Points, in no order, along strands that fork and pass close to each other.
Points whose rows are less than 120 apart are linked; no others are. Some points are linked to none.
J158: [ 40 -31  15  10  -7  42  12  18  -9 -42  -1   0   6  58 -26  25  41   0
 -17  17  20 -19 -11  -7  36  36  -5 -27  22 -29 -18  29 -27 -24  13]
J745: [ 21 -15 -19  -5 -29  -3  -2  37  12 -28  -4  -9 -18  12 -19  14  -6   7
 -15  25   5 -53  -2  -8  37  27 -14 -49 -15 -67 -36 -15 -25 -12   1]
J787: [ 15  46   8  22  10  22  25  21  26  30  25 -36 -26 -58 -24 -12 -29  12
   5 -35  13 -18  26  -3 -12 -17  24   3  12 -32  48 -21  42 -24 -39]
J522: [-41  32   2  -6 -43 -17 -61 -38  -7   0   3  42   6 -32  -9 -19 -14 -41
   1   2 -16  -8 -15 -33 -27  -7  25  23 -27  30  -3   3  18   7  35]
J791: [ 41 -52  -3   9   2  16  26 -11   9  -9 -26 -22 -33  25 -14  23   1  10
  18  -6  -1 -25  -8  19 -21  27 -19  -1  -8   7  -9  52  24 -39   9]
J996: [ 14 -76   8   0  35   7  10 -22 -30  16 -14 -49   0  -1  11  18 -40 -23
  59  25   9   0   3  19 -23   1 -28  -8 -10  22  22  34  -9 -25   9]
J691: [ -4 -21  -4 -23  -6   8  -2  25  -7  37   7  -4   4 -66 -26   5 -32  25
  -9  -5  -8  -4 -19 -26  17 -15  19  12 -23  11  18 -37  23  -2 -14]
J543: [-10   5  17  -8 -36 -13 -44 -36  -5  -6  -4  -4  -4  34  10  22  74 -25
 -12  47  21 -28  14  56  30 -41 -44 -19 -16  26  11  24 -12  23  30]
J73: [-29 -41  -1 -34 -21  -5   2  -6 -22  55  42  -6  23   1  11  20  14 -34
  -1  30 -23  -8  12   0  -1 -29  10  -6 -26  56  17  10   4  10   8]
J192: [ 11  30 -28  -7  30  17   8  -7 -43  15 -11 -25   8 -38 -21 -18 -16  25
  19 -20 -27 -23  -9 -23 -30   8  26  47 -51  55  -2 -73  22  -9 -22]
J20: [-25  14 -58 -31  23  -1   3  -2 -31  23   0  -1  37 -47  -2 -27 -35  10
  14   0 -27 -10   0 -30 -15  30  29  35 -22  44 -13 -75   8 -28  -5]
J459: [-23  28 -18 -26 -17   6 -28 -43 -23  14  -8  -2  17  50  20  33  34 -51
   3  18 -20   3  27 -35 -22   2  16  -5 -30  46  14  18 -31  13  -7]
J41: [ 49 -15 -25  18  24   5   4  -6   2 -12  -8  18  -7 -45 -21 -28 -42  25
  34 -29  42 -13  16 -17  29  33 -10 -14  11 -24  -4  18  33 -58   3]
J17: [ 20  -3 -24  -1  21  13   5  -4  -7 -19  14  14   5   1 -15 -20   1  25
  12 -15  19 -17  25 -45  26  28  -4 -14   4 -16 -23  33  30 -34  -3]
J894: [ 52  -6 -49   5  25   2  53  13 -11 -21 -20  -1  19  -9 -18 -13 -24  68
  25 -52 -17 -12 -10   6 -17  19 -21  -3 -27  38  11 -45   3 -15  24]
J592: [ -1   9  22  11  13  14  13  70  19   8  31 -37  29 -56   3   7 -21   4
   1  29 -27  13 -44 -16 -11 -22  11  38  10 -17   1 -35  13 -20 -25]
J748: [  4  24  70  14  21   4  25  -1  46  23   1  -8 -22 -22  14   2 -31 -13
  20 -13 -10  31 -15  28 -24 -31  29  -7  56 -50  48  31  -7   0  11]
J585: [  8 -39  -7 -36  22 -21  15   7 -12  -6  -7  -5 -14   9  29  24  13 -25
  -4  10 -13  -8  35  39 -13 -56 -15 -26 -35  38  12  38   9  34  -2]
J754: [  8  31  57  -2  12   4   2  22  38   0  -3   6 -16 -41  -4  -4  35  11
 -30 -14  -9  14 -27   0 -15 -40  25  18  18  -6  24   5  27  16 -34]
J87: [  1  -6  61  -5  20  13   9  24  21   5  10 -17  -7 -43  15   1   0  10
 -21 -10 -30   8 -37  16 -18 -54   1  13  17  -6  41  16 -22  37 -31]
J963: [  8  11   9   4  43 -13  29  22  20 -31 -11  39 -12 -43 -50 -51  -4  56
 -35 -45   2 -22 -19  17  -2  21  15  14  19 -27   7 -19  20 -10   4]
J414: [ -3  17  14  -1  18 -31  -4   0   5 -11 -40 -16 -49  64  15  36  13   3
 -19  10   5 -22  42  17   9 -33 -38  -7  10 -38  -7  20 -19  12 -26]
J202: [ -8 -17   7   4  24  14   4 -25 -41   7   4   6  -9 -26  21 -15 -58  29
  24 -32  -9   8 -26 -33 -29  14  20  42   3  15 -10 -10  13 -20 -13]
J118: [ -5 -19  69  24  -4 -24   2 -20  13 -16 -18 -14 -30  24  15  -5  55 -11
 -27  43  38   8   2  81  14 -24 -30 -25  50 -41 -13   3  -9  12  14]
J304: [-40 -32  35 -28  -9  -5 -16 -34 -10  40   3  19  -1   6   6  17  28  11
 -23  -7  34  27  -1  34  15 -51  15   7  20  34  12  29  18  18  26]
J883: [ 23 -15 -36  -5  -4  10  10 -29  -2  -3   9  30  34  42   0  -9 -22  26
  12 -17 -11   6  -2 -25  45  44  -9 -52  19 -25   1   5 -56  -7  21]
J412: [ 16 -11 -43   1  28   3  19  46   1 -40  -6  -2  35 -47 -11 -20 -59  28
  25  14 -16   8 -29  -6 -14  46   0  -7  -9 -17 -16 -41  13 -33   3]
J871: [  5  10  19  -9   1  18  -8 -23 -18  -2   2  18  -7 -39  24  -9 -15  29
  -4 -22  -5  25 -32 -31 -24 -20  21  56  14  36  -9  -3   7 -11 -39]
J650: [ 10 -48   1 -18 -18  21 -16 -14  -7  16   1  -8  -9   3  14  27 -24  -1
   8  24  24   8   9 -27  16  -3  -2 -24   2 -18 -15  29   3  -8  -7]
J849: [  2 -27  34  -4  -3   1 -17  -7  -4 -14 -21 -38 -37  51  10  24   6   1
  -5  35  40 -27  13  18  17 -14 -20 -30  28 -49  13  34 -38   4  -1]
J640: [-13  11   3 -23  11  19  -9 -38 -27   2  -9   0  14  67  25  33  43  -7
  -5   7  10   2  32  -1  -9 -21   4  -8 -16  36   3  56  -4  19 -10]
J389: [ 17  17  -1  33  51  28  -9  13  -4   4   8 -35  27 -81 -38 -22 -68  22
  16  15 -30 -35 -43  -1 -12  12  12  25  -4 -29  27 -57  25 -26 -30]
J214: [-26 -50 -17   8  34  17  16 -19 -49  57  12 -27  18  36  22  14 -10 -28
  34  -1 -17  18  26 -25 -21  20  19  -5 -13  12  14   9   4  19   0]
J439: [ 21 -28  20  20  -7  -5  -1  41  38   4  10 -14 -18 -34 -12   5 -40  -7
  19  12  -8 -32 -27  16  -8  30   4 -10  -3 -51   2  28  20 -45  -1]
J483: [-28 -26 -39  -4   8   3   8  39 -14  28   9 -21  10  33  -8  15   1   1
   9   5   1 -35  13 -39   8  21  18 -12 -26  14 -24   0  30   5  15]
J725: [ 16  19  19  41  29  48  -2  37   9   3   8 -62  32 -55 -10   0 -25  28
  13  -1 -29  -1 -52 -17  -5  -9  10  27   5 -16  19 -48  10 -13 -29]
J684: [-39 -24 -53  -1  19   7   1   0 -21  29  26  17  46 -13   3 -28 -44  15
  13  -7 -41   6 -10 -26   1  38  43  30 -16  24  -3 -47  11   1  10]
J379: [-14  11  26  -6 -48 -19 -46 -36  -1  11  -5  12 -12   8  12   6  74  -7
 -16  25  31   6  -6  41  37 -12 -24  11  13   8 -24  11   4   4  20]
J854: [-11   7  31  17  17 -30  14  30  33  -2  45  -9   1 -12  39 -15 -15 -31
   8   9   4  44   6  40  14 -48 -23   2  60 -35  12  29 -26   2  10]
J13: [-33 -31  -5 -34  13 -12  -6 -33 -38  26  34   0  37   3  36   6  -2 -34
  18  20 -16  17  20  -2  -1 -42  -8   5  -2  46   4  31 -16  10  -6]
J272: [  6  22  62  33   2  -6  11  -5  29  25  18  16 -20 -40   5   1 -40   5
 -22  -7   4  38 -26   3  11 -39  14  25  59 -53  22   0  12 -16  -9]
J388: [ -2  26 -28   8 -28  16  -2  -8 -16  28  16 -11  -1  75 -36  40  24 -14
 -12  11  12 -21  10 -26  32  17  45 -29  -3  11   6   2 -38  53 -14]
J358: [ 17 -30  11  18   8  21   5  49   7 -55 -12  -4  -5  31 -10  11  34  -3
 -14  13   7   6 -14 -13   9  43 -11   3  10 -37 -29  22 -12 -31   8]
J913: [ 27 -24 -45   6  12   5  34  -8   3  -3   7  29  39   6  -6 -17 -43  28
  39 -32 -12  -9  -7 -15   6  56  -9 -54  -3   3   5   6  -7 -14  37]
J788: [ 19 -37  31 -16  28  21   3 -33 -30  17  -5  -1  -4 -39  23  31 -20   3
  14  -7  30  35 -18  31 -23 -64  15  -5   9  27  22  38  22  18 -17]
J679: [ -7 -38   5 -27 -23  18   8  10  -7  42  28   5  15 -41  -7  12 -12  -6
  -2  29 -17  13  -8 -31  13 -24  14   3 -28  39   1 -16  19   9  -6]
J594: [  5 -22 -43  -8   7  11  37  33 -17  13   2 -28  16  -1 -11  11   0   5
  23  -3 -10 -11  -3 -21 -21  25   6   5 -32  31 -32 -15  31  -6   0]
J942: [-23 -18   8 -15   6 -38   1  18   3  -8  38 -17  15 -26  23   6 -32 -39
   0  28  12  39  -1  27  -8 -63 -30   3  36   8 -10  19 -36  19 -18]
J488: [ 51 -26  40  24  10  18   6   0  25  38 -14 -49 -36 -50 -16  14 -32  -3
  44  -8  -9  -9 -32  37 -12   0  -9  11 -15   0  51  16   1 -29 -13]
J308: [-27  -4 -34  10 -43  12 -11 -17  13  11  10  45  10  35   3 -22  19   2
 -16 -14 -16  31   2  -7  30  41  11  -7  -8  10 -14 -25 -22  49  29]
J377: [ 19  15  27  38  30   1   6  -7   1  19 -15 -30 -16 -46  14   9 -69 -13
  55 -21  11  24 -25 -13 -38  -9   4  20  22 -23  13  25  27 -30 -20]
J777: [-21   7 -69 -12  -6 -16  20  30  10  -2   2  35  25  30 -11  -3  -6  21
 -14 -49 -35  -8   3  13  -8  29   6 -16 -36  40   0 -42   0  22  35]
J149: [-20  33 -52 -15 -11  -7 -21  -1  -6 -19  29  50  47 -18 -25 -35 -20  -2
   0 -14  16 -12  16 -40  19  29   1 -11 -13  22 -26 -22  11  -6  12]
J599: [ 20  20  -1   1  37   1  23   4 -30  22   0 -64   2 -37   3  -8 -13  22
  21   0 -31 -19 -19 -12 -50 -16  -5  53 -30  22   1 -48  12 -17 -37]
J560: [-10 -16   5 -20  28 -28  17  45  14  -1  -8 -16 -21 -10   9  18   7 -17
  -4  13 -37   8  27  15 -29 -52 -29  18 -42  22  32   2   4  23 -10]
J701: [ 15 -10 -15 -22 -29  -2  12  37   4 -24  32  -6  14  -8  -3   1  26   9
 -24  22 -29   7   2 -20  10  11 -27  32 -19   2 -29 -16   0 -31 -17]
J673: [ -9  28 -26  33 -43  13  -9  -8  -4  21   4   0   6  87 -42  25  54 -26
 -26   9 -24 -29   5   9  33  37  18 -24  -6  20   7 -18 -46  65   5]
J880: [  9  17 -40  -3  25   4  17   8  -7 -20  15  53  38   8 -11 -43 -10  28
   9 -41  29  -8  19 -34  18  30  -7 -44   6   5 -18  13  16 -11  24]
J213: [  4  34 -19   2 -11  -1  -2  12 -13 -22 -18  20 -19  58 -23   0  33  30
  -4 -11  22 -44  -8   4  68  25 -13 -35  -6 -21 -20 -37 -37  39  32]
J242: [  9 -28  26   3 -26  -3  25  16  14 -28 -36  15 -50   8 -16  -4  31  16
 -44  -9   8  18 -23  51   7  24 -20  -3  21 -34 -39 -17  -8  10  19]
J314: [ -3  24 -25 -11  40 -13  18  53  11 -49  -2  61   9 -31 -39 -46 -10  46
 -35 -33  16 -16   6  34  -5   7 -14   2  -6 -18  31 -40  13 -18  14]
J920: [ 15  10 -26   1  30   3  -1  11 -11 -13  -5 -30  -2  18   8  -3   4  26
  15  -3   5 -11  31 -45   9  25 -20  19  -3 -21 -12  16  19 -44 -25]
J800: [-47  24 -32 -25 -35  -8 -35 -34 -22  22 -19  -5  18  18  12  21   4 -51
   3  17 -32  -2   8 -46 -19  25  16   4 -22  42 -18 -24 -30  -2   8]
J872: [  4   7  -6 -11   9   3   5  21  -3  10   4 -12 -23 -58 -28 -13 -37  31
  -9 -27  13 -20   5 -12  -4  -6   7  16 -17 -14  18 -25  43  -8 -27]
J232: [-16  38  13   2 -40  14 -37 -49 -21  -2 -18 -18  -8  45   4  29  57 -35
   8  63  17 -39   4  29  34 -17 -29 -21 -14  30  27  11 -34  45  19]
J901: [ 47 -27  53  21  -1 -15  33  26  46  27  -3  -7 -47  -8  11  26  41   9
 -16 -15  15  -7  22  56  -1 -37  28 -13  28 -45  38  -2  18 -38   0]
J782: [-33   6  -7  -7   5 -10  -6  12  -2 -23 -48 -10 -42  57  15  28  18   2
 -22  -6  -3   8  28 -14 -16  -4 -29  26  -9   2 -18  -1 -12   0 -18]
J102: [-13  -7 -50   5 -31  -1   3 -20   6  27  15  43  31  14   5   3  -7 -17
 -13 -48  -1  55   2  -7   3  32  20 -25  15  22 -13 -17 -32  48  14]
J661: [ 50   0  25  22  18  31  12  -4   6   6 -46 -51 -31 -53 -28   4 -31  29
  35 -33 -16   6 -46   8 -23  17  -1  22 -16  -7  35 -10   4 -13  -8]
J968: [  3   8  37  25  13  -8  14  49  29 -32   0 -12 -13  15  19  -1  36  -9
 -13   7  -4  27  -2  10 -18  12  -4  29  24 -54 -11  21   4 -24   2]
J185: [-30  46  31   8  -6 -24 -15  12  20  24  15   5 -21 -39  12  -4 -45   0
 -15 -19  13  35  -5  -4  -2 -36   6  40  30 -37  16 -22  10  -8 -17]
J35: [-27 -28  37  -1 -11 -12  -1 -17  -7 -31  12   2  20   8  27  -3 -31 -37
 -14  35  36  32  -9  40 -13 -56 -35 -14  44  13 -21  35 -16  23 -11]
J615: [-28 -32  48  -1 -15  28  -1 -15 -11 -55   1 -17  32  39   9 -11 -12 -34
 -12  50  40  11 -13  13 -16 -17 -29 -31  37   0 -14  37 -27  14 -14]
J758: [ 31 -20 -19   4  15  -4  21  52  28 -11 -16 -35  -7 -44 -30   5 -42  12
  12  21 -34 -25 -22  13 -18  42  10   0 -32 -32  -6 -25  28 -40   0]
J71: [-12  -5  23 -33   7   1 -11 -56 -25  -2 -14  32  -9  39  45  -6  36  -1
 -17   8 -22  15  25   4 -22 -16   5  16 -22  19   0  44  11  22  -2]
J120: [-26  -9 -31   1 -15  19  -8  14  -4  23   5 -14  12  56 -17  28  19 -22
   1  11  12 -15  13 -36  16  10  31 -36 -25   8 -13   9  -5  34   2]
J982: [ -3 -14  11   8 -20  23  -2 -14 -23 -10  -2   4 -15  65 -11  -3  43  21
 -17  14   9 -25  -7  -4  51  25  -7 -14  13 -28 -24   4 -28  23  16]
J744: [-13  18 -22 -12 -27   4 -20  -2   0   6  -4  33  14 -19 -25  -2  24   5
   4 -48  16  20 -20 -23  14   5  39  15  -2  53   2   0  31   8  30]
J173: [ -9 -20  39  -7 -41 -11  -3 -14   7  -9  -6   1 -35  10   6 -10  44  11
 -40  17  20  11 -14  55  12 -10 -30  12  19 -24 -30  -5   1  29   4]
J401: [ 73  -1 -17  18  20  20  24 -17 -16 -17 -31 -32  -8 -35 -44 -28 -41  51
  41 -30 -14  -9 -29   2 -24  23  -6  26 -37  14   9 -36   2 -21  10]
J858: [-24  56   3  11 -40 -38 -49  14  12  -7  10   0 -29   4 -12  -7  45 -15
 -20   4  24 -33  31   4  45   5 -29  14  -9 -35  -7 -14  12 -24  -1]
J189: [-12  50  -4 -11 -20 -18 -41 -47   9 -20 -18  84  -9 -51 -50 -41  13  -3
 -21 -22  39  11  22  -1  23   3   2  -5  13  18 -12 -10  25   3  28]
J966: [ 14 -11   2  21  34  15  -2 -23 -24   6 -15   2 -12 -58 -11 -10 -99   9
  43 -11  -1   9 -32 -27 -16  17   6  26 -11 -11   7 -15  26 -32 -10]
J620: [-41  27 -41 -22 -34 -25 -24   4   4  -5 -16  -2  15   7  -5   9   6 -19
 -11   9 -24 -23  -6 -30 -13  28  -1  12 -38  27 -36 -32 -14  -3  15]
J574: [ 20  33  16  28  28  -6  29  33   9  31  16 -66  -8 -48   8   6 -52  -4
  48 -10   8   7  -3  -5 -33 -30  10   4   7 -25  19  -8  27  -5 -19]
J796: [ 39  11  46  13 -18 -23  21  19  50  29  35   5 -30 -27  26   1  14  -4
  -5 -13  31  -5  35  23   8 -42  39 -22  32 -58  22  -3  27 -32   2]
J515: [-29   4  12  -8 -11 -10 -11   3   0 -12  12  -7   6  13  25  -2  36  -5
  -6   5  23  21 -12   1 -33 -28  -9  40  27  29 -29  25  -5  -4 -18]
J140: [ -5  60 -44  -3 -32   0 -38 -11  -5  -8  21  38  43  21 -32 -11  19 -13
   6 -11  23 -18  14 -43  56  26   1 -43  -2  17 -18  -7 -26  18  24]
J556: [  3  38  30  18 -37 -37 -12  28  36  17  28  14 -38 -18  -3 -19  40 -13
 -26 -18  39  -9  40  26  37 -12  12   2  19 -59   2 -31  28 -32   6]
J341: [ -7   7 -15 -10  17 -12  15  21 -13  17  -3 -47   5 -25  29  10 -10  -5
  28   9   1  13 -16 -30 -53  -7  -2  31  -8  26 -28 -15  15 -15 -35]
J98: [-19 -12   1 -19  31  17  23 -28 -36 -24 -14 -27  16  86  14  29  10 -22
 -19  19   6 -19  42  15 -18 -34 -17 -26   0  44  18  40 -27  18 -30]
J877: [ -6 -19 -26   8 -28  33   4 -55 -19  32  13  34  16   7   7  24 -14 -19
  -9 -36   5  63  -8  -8  -4   8  41  -4   7  44 -16   4   9  27  -6]
J428: [  2  13  24   0 -17 -17 -20   0   6  11  34  28 -10 -30  -4 -14 -16  -4
 -14  13  21 -18   3 -14  13 -26  -2  -2   0 -28 -32  26  48  -5 -21]
J233: [ 23 -42  18   3  24 -15  -7  -8  20 -22 -12 -29  -8  22  23  21 -13 -31
  14  26  40 -10  35  54  11 -36 -24 -51  33 -32  27  60 -48 -14  -5]
J435: [ -7 -19 -17  15  -4  39  12 -23 -16 -12  26   9  27  62  27 -17  16  -3
  -5  12 -32   8   5 -38 -13  46  21  -1  11  18 -25   9 -37  16 -20]
J40: [ 24   3  26  24  30 -14  23  11  37  -7 -10  15 -27 -39 -41 -33   5  37
 -18 -41   4  -6 -12  18   2  30  24   9  41 -49  13  -4  27 -52  10]
J546: [ 19 -13 -53  17  20  -5  33  16   2  24  31  28  75   5   7 -22 -53  15
  23 -24 -18  16  -3 -24  -3  38   1 -67   0  -2   8 -22  -6  10  32]
J525: [  6  78 -38   6 -30 -14 -20 -15 -14  -4 -11  36  11  37 -28  -9  39   7
   8 -12  26 -41  -2  -5  68  34  -6 -48  -2   5   7 -23 -38  45  41]
J846: [  1  40  34  -6  18  11  -5  -4  14  -4 -34  16 -25 -51  -4 -11  25  31
 -23 -47   1  20 -29 -19 -31 -16  39  41  14  20  14  -5  18  12 -37]
J761: [-26  24  16 -15 -31 -14 -55 -55 -11   3 -12  40  -5  -8  25  -3  23 -29
  -4  10  -8  26   1  -2 -20 -24  16  21 -22  35   2  33   6  17  27]
J320: [  5 -19   0 -23  -1 -26  -3  10  14 -18 -17   0 -18   9  22  27  29 -25
 -28  17  32   4  38  69  -2 -70 -12 -38 -14  11   1  37 -10  33  -9]
J667: [-22  59 -13   1 -45 -20 -53 -55   0 -28 -48  19 -32   7   0 -14  38 -15
  -8  -5  -5 -16  10 -13   7  30 -15  12 -19   3 -14  -5  -2   6  32]
J843: [  5  -3 -47  30  10  14   1 -25  -8  10  32  19  44  33  24 -19  -4 -10
   8 -12 -41  26  20 -55   8  56  36 -12  -3  14 -16  -3 -31  19 -34]
J764: [-12  50  -6 -20 -23 -44 -43 -12  10  -4  -3   0 -15  -5   3   3  30 -29
 -18   5  -8 -22  47 -11 -12 -19 -33  19 -30   0  10  17  13 -37  -9]
J196: [-25  -8   4  -7 -15  20 -13 -10 -11 -18  20  17  17  33  21 -14   3 -16
  -6  59 -22  -2  -5 -43  -1  16  -3   2  -7  -5 -44   5 -20  19 -15]
J237: [ 31 -13  -8  14 -13 -12  -5  43  41 -40   2  10 -12 -25 -18  -5 -28  -1
   2  -3  12 -40  -6   4  22  57 -10 -40  -2 -74 -17   6  -6 -44  11]
J759: [ 63 -18  55  36  -5  10  25  25  61  28   0 -30 -34 -25  -4  17   7 -12
  29 -18   1 -12 -14  53  -2  -6  19 -10  10 -24  56  26  13 -45   1]
J403: [-13 -62  29 -11 -11   7   2  32  -1   2  11   9 -13  23   9   2  41   8
 -20  26  -3  16  21   7  20 -23 -17  14 -19   0  20   6   8   3  25]
J844: [ -7   9  23  15   8 -19  13  25  34 -19  10 -44 -16  32  30  10   2 -18
   4  16 -11   4   6  15 -35   7 -28   2  32 -53  -8  39 -25 -21 -15]
J881: [-21  10 -40 -10  -9   5   4   5  -2 -25 -33  10 -11  53   6  24   9  15
 -19  -4 -26  -7  19 -35   1  27 -13   9 -27  13 -28 -25 -27   4  -8]
J892: [-39 -45   8 -19 -10  20  -6 -35 -27  36   0  12  -2  22  10  17  -5   3
 -12 -26  30  41  -9  11  -1 -16  20  19  32  23  -6  21   6  22   9]
J582: [ 25  30 -33  17  52  23   2  26 -10 -43  -1 -11  42 -67 -23 -37 -76  39
  24   4 -13  -6 -44  -4 -22  16  25  26   0   4   5 -78  10 -17 -21]
J852: [ 16 -29 -26 -23 -17  -1   6  31  15 -26 -18  30 -10 -20 -11  -7 -18  30
  -4 -19  14  26  -2  -6  28  14 -11 -20  -1 -26  -2 -27   3  -4  28]
J924: [ 28  31 -10 -23 -19 -24  -7   2   9 -41 -16  45  -2   8 -12 -11  61  16
 -31 -25  23  13  13   1  45  19 -27 -11   7  -5 -35 -20  -6 -15  20]
J551: [  2  -5  37  20  19 -22  28  39  53   6  17 -13 -23 -20  24 -10 -29 -27
  18   0  -3  28   1  43 -12 -43  11 -15  44 -43  37  23 -16  21  22]
J655: [-13  16 -54 -21   7 -18  19  53  10 -38  -7  51  15  -3 -29 -11 -10  41
 -21 -36 -21 -22   7  16   4  18 -13   2 -41  26   3 -54  19 -12  24]
J466: [-23  17 -20  33 -51  17 -24 -41  -3  10 -10  12   3  63  -8   3  68 -25
 -27   1 -19   0   7  21  32  41  -5  -8  -3  31   5 -24 -32  58  28]
J512: [-27   5  27 -15  -7  21  13 -20 -39 -43   2 -29  36  77   0  -1   8 -32
 -14  54  23 -11  10  -2  -6 -25 -13 -26  19  30   8  16 -53  32 -23]
J47: [ 21 -18 -63   5  17   9  46  27 -10 -24 -27 -20  14  15  -3   9 -17  41
  12 -21 -33  -2  -7  -7 -25  28 -16  15 -27  43 -32 -53   5 -22   9]
J494: [-10  60  -2   2 -45   7 -57 -52 -18 -16 -45  -7 -24  46 -13  22  46 -29
   8  34  -1 -30  -1 -18   8   8 -12  -7 -25   8   5   0 -24  40  26]
J781: [-20 -24 -36   5  11  10  12 -21 -41  54  10 -10   8  17  10  13   2 -34
  17 -29 -32  21  25 -24 -29  36  42   6 -42  29   8 -20  20  31 -15]
J169: [-15   9  24  -6 -22  24 -16 -39 -27  17  39   2  24  43  10   4   9 -16
  -6  73 -19 -15 -12 -27  31   2 -13 -15   5  -8 -29  10 -33  43 -16]
J860: [ 17  17  30   0  -9  22 -24 -46 -30   4  10  13  -1  55  -3  -5  24  19
  -2  39   7 -22  -3 -19  56   6   3  -3  24 -35 -16  29 -23  23   4]
J385: [ -6  22 -80   6  20 -11  23  30   6  14  12  24  65  17   0 -18 -17  -1
   8 -31 -33   6  17 -17 -20  45  10 -43 -29  29   5 -45  -8  22  12]
J736: [ 12  11  15   1  46 -20   4  -4  -7   0  -6  -3  -6   0  25 -21  20  14
  17 -10  10  13  35 -19 -17 -22  -7  35  12  -8   8  38  44 -23 -16]
J946: [  1   9  27 -16 -48 -16 -40 -28   3  11  29  13   8 -25  30  16  17 -24
 -16  38  19  33   1  31  28 -62 -38  13   8   9 -13  20   1   9  -8]
J258: [ 27  -7  36   9   0 -13  12  -1  36   5  -5   7 -34 -38 -13 -20 -20  21
 -14 -18 -14 -16 -21  18 -11  17   7  14  14 -50  10  37  17 -39  -8]
J818: [-19 -17  26 -24  18   6  17  37  -1   2  -6 -23  -7 -26  12   7  -7   3
 -13  13 -32   2 -27   9 -41 -41  -6  30 -21  23  37  -9 -12  24 -18]
J790: [-20 -68   2 -12  41  11  23 -26 -50  34  19 -27  26   7  30   6 -27 -17
  48  12 -19  13   6  -2 -26 -17 -10   7   8  35  13  13 -11   2   0]
J208: [ 19 -60  14   6  27   2  -3 -14  10   5 -24 -32 -25  -3  23  28 -22 -19
  38  10  41   3  10  38 -15 -24 -13 -29  18   1  25  69  -6 -25  -5]
J959: [-20  33   0  -4 -38   4 -34  -4  16 -18  -3  53  14 -39 -24 -24  10  -5
 -15 -24  -3   2 -43 -27 -12   1  34  35 -11  46  -8  -2  21   4  21]
J637: [  4   1  38   4   7 -44  19   5  36 -13  -9  -3 -28  15  18   6  55 -21
 -35  14  26  27  35 100   0 -59 -10 -22  32 -23  12  12 -10  30   6]
J471: [-10 -13   5   6  23 -11   5  19  16  -6   8 -41  11  -9  32   1 -29 -11
  24  37 -19  11  -9 -20 -46   5 -19  19  13 -24 -17  16 -12 -26 -26]
J688: [-28  35  11 -18 -12 -35 -39 -48   5   3 -38  46 -39 -11 -18 -26  35   7
 -27 -12  12  -7  18  11  18   5   2  18 -12  -5 -16  -7  37   8  22]

A fork is a point with three links, a tip a point with one. Leave the first point through the second and follow the links. Name the first fork or tip that comes.
J787 / J574 -> J173
J388 / J673 -> J304
J320 / J585 -> J790
J47 / J894 -> J764
J102 / J308 -> J594

Follow the links from the first point to the second, and from the first to the third. Name the last point that the two ways share.
J892 / J796 / J169 -> J594
J20 / J401 / J308 -> J594
J871 / J781 / J620 -> J790
J920 / J655 / J982 -> J880
J17 / J488 / J20 -> J341

Name the points in between on the shortest way along the links from the first point to the second, in order.
J272 / J522 -> J748 J551 J854 J942 J35 J615 J512 J98 J640 J71 J761
J471 / J102 -> J341 J594 J483 J120 J388 J673 J466 J308
J140 / J599 -> J525 J213 J982 J158 J358 J968 J844 J471 J341
J846 / J679 -> J871 J202 J966 J377 J574 J787 J872 J691
J358 / J439 -> J158 J982 J213 J525 J140 J149 J880 J913 J546 J385 J777 J655 J314 J963 J40 J258
